A landscape with many peaks, sampled at points; each row gives a point and its height.
From any point a climber takes the steepest step (rise divided by distance) to one of its 2 nearest points. It stops when none of these is higher. Distance is the straight distance between rows; heights are no part of it.
q580 height 279: 20 -11 7 -8 -23 -35 -6 -29 -1 -30 -8 -23 8 -10 -11 4 19 19 7 -2
q488 height 171: -89 -51 -20 -12 -16 10 -13 60 -7 3 -21 38 10 14 40 25 -19 -19 35 -29
q813 height 286: 17 26 33 7 23 31 15 -62 -36 60 -48 -14 -34 -86 -47 -22 24 -50 -15 6
q73 height 363: -52 -20 -7 28 47 49 13 69 -6 0 37 -17 49 -20 16 -24 -6 5 49 -7
q455 height 188: 3 101 -16 -1 27 2 17 67 43 29 52 -27 -20 -6 0 -45 0 -24 -38 -6
q731 height 209: 22 -2 10 -50 -48 -38 -5 -14 68 -96 -5 17 40 68 -9 -7 -23 23 -34 -21
q25 height 259: 9 61 -2 35 50 69 5 -13 -28 80 11 -8 -21 -57 -43 -30 3 -55 -15 11
q323 height 275: 7 40 14 22 36 53 7 -41 -35 78 -25 0 -34 -77 -46 -22 13 -55 -17 9
q550 height 462: 38 -39 36 -2 -23 -15 -12 -30 -21 -33 -4 30 -8 45 38 31 -1 26 -18 24
q531 height 310: -21 -9 -3 -12 -33 -22 -14 32 -4 -7 2 65 -20 38 45 31 -1 -4 -16 -4
q117 height 87: -54 -77 3 -22 -30 -14 -18 11 0 -35 -33 27 29 2 34 28 -7 2 42 -36
q649 height 165: -27 32 -13 -48 -28 -51 9 35 75 -58 19 -11 21 4 -4 -16 10 4 -7 -47
q308 height 409: 3 34 -18 -2 -11 -2 -6 -24 -26 71 -37 18 -60 -39 -21 11 15 -37 -18 4
q482 height 238: 7 65 -16 39 48 60 7 13 -19 69 40 -23 -10 -37 -30 -28 1 -37 0 14
q789 height 497: 55 -11 46 5 4 9 -1 -74 -27 9 -29 -23 -25 -24 -4 5 25 5 -5 29
q946 height 201: 19 85 2 -2 19 8 3 39 23 20 45 -24 -16 -18 -14 -31 15 -21 -28 9
q13 height 191: -28 -4 7 -48 -30 -34 -8 40 56 -63 8 14 31 14 21 -5 -7 2 -7 -42
q994 height 184: 19 27 4 54 51 62 13 -22 -35 60 18 -23 1 -67 -25 -22 16 -18 37 23
q642 height 296: 30 3 25 9 9 13 9 -70 -34 47 -42 -32 -25 -72 -31 -11 28 -26 9 10
q700 height 546: 19 -12 17 25 -5 5 -10 -5 -43 32 -2 58 -48 27 45 45 6 0 -20 37
q814 height 480: 76 9 46 -15 -20 -4 -9 -98 3 -35 -49 -31 -11 55 -32 -3 -3 25 -41 30
q434 height 519: -19 8 -27 41 28 40 1 34 -37 58 30 26 -25 17 12 13 -16 -13 3 26
q715 height 350: 36 -33 66 -36 0 18 -14 34 44 -86 30 29 59 69 40 -2 -40 24 -40 3
q35 height 327: 44 39 17 -45 -50 -44 -6 -26 65 -67 7 38 -15 71 1 21 -4 14 -60 8
q82 height 4: 52 18 37 16 28 23 -1 -8 -10 -16 36 -44 20 -23 -15 -24 25 18 5 29
q34 height 368: 35 25 23 23 27 32 -4 -13 -32 35 14 -1 -20 -30 -3 -2 21 -13 0 34
q646 height 338: -29 -42 -27 2 -29 -46 -4 -13 -14 0 -27 -7 5 -34 2 10 23 7 35 -21
q655 height 202: -60 -6 -73 20 -6 -16 4 30 -24 53 -12 7 -15 -31 -15 9 1 -16 34 -22
q57 height 419: -30 23 -20 11 17 19 0 74 -3 33 40 46 -30 53 42 14 -32 -10 -32 15
q252 height 372: -39 -8 0 9 17 26 1 82 -1 7 33 37 1 41 48 6 -23 -3 -6 5
q255 height 465: 36 31 22 -20 -14 -19 -5 -61 2 -1 -29 -45 -20 -41 -47 -9 28 -10 -12 6
q406 height 70: -12 -80 0 14 -17 -22 9 -37 -43 1 -38 12 1 -14 33 31 10 24 48 -1
q427 height 220: -42 3 -73 37 17 20 12 19 -33 77 9 -5 -17 -27 -26 3 -17 -25 30 -7
q326 height 114: -33 18 -37 -36 -51 -69 -5 1 29 -12 -22 27 -19 -8 -2 18 23 -2 1 -35
q991 height 503: 65 11 67 -23 -11 2 -3 -106 -11 -10 -51 -25 -32 22 -25 1 7 3 -49 36
q807 height 205: -31 79 -32 2 28 -2 24 87 53 20 52 -20 -11 6 18 -45 -19 -12 -33 -18
q845 height 104: -41 -14 -25 -40 -60 -58 -11 6 31 -30 -23 53 -8 15 21 30 5 -4 -1 -40
q176 height 262: -23 -12 -35 35 9 1 7 6 -31 34 -4 -23 6 -54 -15 -7 19 -7 50 -8
q586 height 298: -55 10 -42 36 57 57 24 73 -5 50 64 5 -9 39 17 -6 -58 -15 -10 10
q865 height 388: 24 5 4 -6 2 -24 -1 -8 18 -45 16 -72 43 -32 -41 -31 25 21 22 -10
q120 height 340: -53 -35 -21 41 43 59 15 51 -25 22 26 6 35 -14 17 0 -15 8 61 5
q662 height 424: 20 20 6 -17 -31 -30 -11 -49 -17 38 -47 13 -57 -33 -15 19 25 -28 -19 4
q576 height 332: 11 18 2 18 15 10 -4 23 -19 11 25 -2 -2 -13 1 -4 16 -3 5 16
q43 height 233: 7 -14 2 -37 -46 -48 -13 -20 42 -78 -11 3 31 34 -9 0 -4 25 -12 -24
q679 height 210: -24 -37 9 -48 -45 -35 -14 6 40 -70 -12 23 34 22 17 9 -13 5 1 -42
q48 height 466: -40 -22 -29 32 14 29 1 44 -39 48 13 51 -28 33 30 32 -22 -7 -2 21
q899 height 333: -46 34 -64 25 48 34 17 63 3 65 64 1 -32 33 -3 -8 -57 -28 -26 4
q940 height 126: -54 33 -50 -37 -39 -59 4 38 48 -6 -4 30 -21 -1 4 8 14 -10 -6 -43
q70 height 361: 57 55 18 -41 -43 -43 -6 -50 74 -73 -8 4 -4 78 -37 7 -5 18 -58 14
q949 height 293: -4 20 1 -22 -38 -44 -13 17 18 -15 7 56 -32 34 30 28 5 -3 -30 -1
q402 height 432: 45 27 13 -17 -1 -24 -3 -44 24 -48 -10 -88 27 -19 -67 -35 20 21 3 -1
q887 height 187: 23 -5 15 -61 -46 -19 -9 -3 100 -109 -10 30 61 92 -5 -16 -46 19 -48 -26
q875 height 239: -5 -33 61 -18 42 57 -5 91 32 -44 37 6 72 20 55 -11 -28 8 7 -10
q187 height 463: 58 6 23 -11 -1 -8 0 -77 3 -32 -30 -79 19 -14 -57 -24 14 27 4 13
q901 height 317: 17 -14 51 -50 -5 -2 -6 47 67 -83 24 15 60 51 32 -15 -37 13 -36 -20
q286 height 260: -55 22 -20 24 55 46 24 99 20 29 62 -3 1 35 34 -24 -54 -12 -27 0
q226 height 344: -11 -3 -8 0 6 -16 1 27 15 -35 23 -52 49 -46 -20 -31 21 13 36 -23
q606 height 45: -11 -77 16 27 25 21 16 -13 -32 -20 -10 -2 38 -32 24 11 14 43 71 9
q158 height 360: -20 -55 -17 -17 -47 -61 -5 -41 -5 -36 -40 -7 12 -13 4 16 14 17 28 -30
q386 height 194: 7 -29 52 10 61 61 8 77 12 -44 55 -3 72 4 33 -20 -13 30 18 15
q756 height 410: 38 13 36 -1 -10 -3 -9 -54 -35 45 -36 22 -57 -17 2 25 20 -21 -24 27
q968 height 180: -34 31 -57 1 -9 -11 -7 32 -8 61 -2 33 -50 3 -6 18 -7 -22 -10 -8
q698 height 504: -16 -6 -11 20 -3 8 -8 32 -37 42 8 63 -44 42 39 42 -10 -8 -15 28
q372 height 227: -43 38 -27 5 31 8 14 90 28 14 45 -2 -3 20 28 -26 -24 -14 -22 -15
q236 height 402: 59 44 10 -31 -38 -37 -8 -59 59 -77 -27 -23 21 77 -57 -13 -9 30 -39 10
q720 height 392: 44 -53 59 -20 -12 10 -22 -4 16 -78 15 39 44 75 34 15 -31 35 -33 13
q938 height 438: 51 -52 25 5 -9 -12 3 -75 -13 -42 -40 -39 26 32 -7 -4 0 53 6 14
q232 height 331: -31 -24 8 -1 -9 1 -10 52 -8 -10 10 48 2 30 47 24 -10 0 -1 -3
q850 height 256: 27 -17 7 -18 -30 -37 -11 -35 17 -67 -11 -26 29 24 -24 -8 1 32 -7 -8
q591 height 306: 20 -14 1 4 -11 -19 9 -66 -31 40 -46 -30 -26 -63 -17 4 34 -12 21 -2
q318 height 464: -9 40 -20 19 24 23 -3 46 -17 52 37 30 -41 25 13 5 -14 -17 -25 24
q739 height 94: -56 -48 -17 -26 -46 -39 -19 13 2 -27 -32 37 10 0 25 25 3 -4 27 -38
q894 height 141: -45 35 -32 -52 -43 -60 8 36 77 -41 -2 29 -2 8 10 6 11 -1 -11 -56
q315 height 490: 50 8 33 -5 5 -2 5 -88 -9 -6 -32 -72 -3 -48 -46 -21 26 1 2 12
q447 height 442: 24 26 6 -29 -33 -40 -10 -46 4 7 -25 -10 -32 -28 -26 10 28 -8 -18 1
q339 height 12: 66 -5 41 24 44 35 8 -41 -13 -21 22 -58 29 -38 -24 -26 27 31 28 34
q506 height 520: 56 4 67 -16 2 13 2 -100 -24 12 -55 -20 -41 -18 -20 2 18 -8 -36 30
q896 height 241: -18 -8 -51 45 17 12 9 -7 -40 74 -17 -13 -10 -60 -25 2 10 -22 46 -3
q961 height 383: 7 -73 -3 -14 -45 -40 -8 -60 -10 -49 -45 -2 25 22 10 15 1 32 15 -20
q945 height 450: 71 32 36 -22 -20 -19 -17 -73 27 -56 -27 -37 2 54 -51 -11 -1 22 -40 25
q107 height 219: 13 74 -7 20 32 32 4 32 -2 47 42 -21 -8 -33 -20 -32 10 -29 -14 13
q622 height 186: -73 -33 -47 6 -12 -10 -1 44 -19 24 -11 19 1 -5 9 12 -4 -10 35 -26
q702 height 20: 42 -31 23 27 29 18 9 -39 -20 -17 6 -45 33 -39 -13 -12 25 38 44 21
q123 height 381: -12 52 -47 21 28 39 -3 9 -25 92 15 7 -43 -21 -39 -5 -21 -50 -16 10
q442 height 502: 39 -36 41 20 -1 6 -7 -33 -39 5 -5 39 -27 23 47 39 7 18 -10 42
q458 height 427: 33 -52 39 -14 -26 -12 -18 -21 0 -65 -2 41 21 69 36 25 -17 30 -27 8
q523 height 398: -9 39 -38 14 10 25 -4 -13 -29 100 -30 26 -65 -36 -35 10 -6 -55 -24 4
q186 height 301: 8 18 0 -1 -12 -26 -7 3 -2 -6 12 -15 -5 -18 -8 -4 23 2 3 -5
q320 height 505: -90 5 -38 1 39 33 17 97 28 18 35 -21 28 5 19 -33 -43 -19 19 -38
q11 height 443: -65 -5 -31 8 30 23 8 85 10 10 26 -16 34 -13 12 -23 -13 -10 32 -30
q962 height 190: -49 20 -66 0 -18 -34 -6 27 -8 41 -13 19 -29 -20 -10 12 9 -17 11 -20
q866 height 59: -14 -77 6 39 12 10 21 -23 -44 14 -27 9 9 -31 33 28 12 31 68 13
q304 height 408: 38 -54 1 -7 -43 -36 0 -93 -9 -43 -64 -21 16 49 -2 5 -6 44 2 -4
q553 height 390: 29 22 26 21 21 37 -3 -34 -44 55 -15 15 -42 -36 1 8 15 -28 -16 30
q533 height 469: 57 -27 33 3 -3 -7 -2 -74 -19 -20 -22 -39 2 2 -9 3 19 31 5 22
q824 height 300: 22 11 15 -32 -52 -47 -14 -8 34 -50 9 53 -18 57 19 25 2 9 -40 -4
q358 height 31: 28 -66 26 20 22 11 13 -47 -23 -33 -10 -28 39 -18 10 0 11 53 49 14
q96 height 78: -43 -86 1 3 -19 -15 0 -5 -27 -17 -32 17 24 -12 33 26 6 17 52 -15
q965 height 282: -4 -16 51 -34 16 15 -3 77 53 -63 34 -1 59 24 38 -16 -27 8 -14 -19
q621 height 359: -24 52 -60 23 40 40 6 35 -8 85 48 3 -42 10 -26 -10 -40 -44 -24 5
q288 height 320: 1 -22 -23 0 -29 -46 1 -42 -20 23 -39 -17 -19 -47 -11 13 24 -3 30 -14
q842 height 211: 5 39 -23 60 58 65 15 9 -31 63 39 -22 6 -47 -25 -25 4 -22 33 18
q382 height 297: -17 -12 -23 25 22 3 9 26 -16 2 20 -39 34 -58 -11 -24 24 9 55 -9
q231 height 425: -46 -17 -27 50 44 55 15 52 -30 43 39 18 8 11 13 4 -26 -3 31 17

For each start below, name the point where the climber stops.
q702 | q315
q887 | q700
q949 | q434
q649 | q315
q35 | q506
q896 | q315
q372 | q315
q813 | q506

Call two points neighbours if one is among the 2 nearest of the other. Go from one point of each pair to the other, from neighbour to neighbour, staying as high as possible. Name the lowest point that can't be avoided.
q434 / q506 | q949
q482 / q315 | q372
q434 / q700 | q48
q700 / q320 | q120

For each start below, name every point that the climber comes to, in order.
q339 | q702 > q358 > q606 > q866 > q406 > q96 > q117 > q739 > q845 > q326 > q940 > q894 > q649 > q13 > q679 > q43 > q850 > q580 > q186 > q576 > q34 > q553 > q756 > q662 > q447 > q255 > q315
q386 | q965 > q901 > q715 > q720 > q458 > q550 > q442 > q700
q824 | q35 > q70 > q236 > q945 > q814 > q991 > q506
q807 | q372 > q286 > q586 > q899 > q621 > q123 > q523 > q308 > q662 > q447 > q255 > q315
q25 | q323 > q813 > q642 > q591 > q288 > q646 > q158 > q961 > q304 > q938 > q533 > q789 > q506
q731 | q43 > q850 > q580 > q186 > q576 > q34 > q553 > q756 > q662 > q447 > q255 > q315
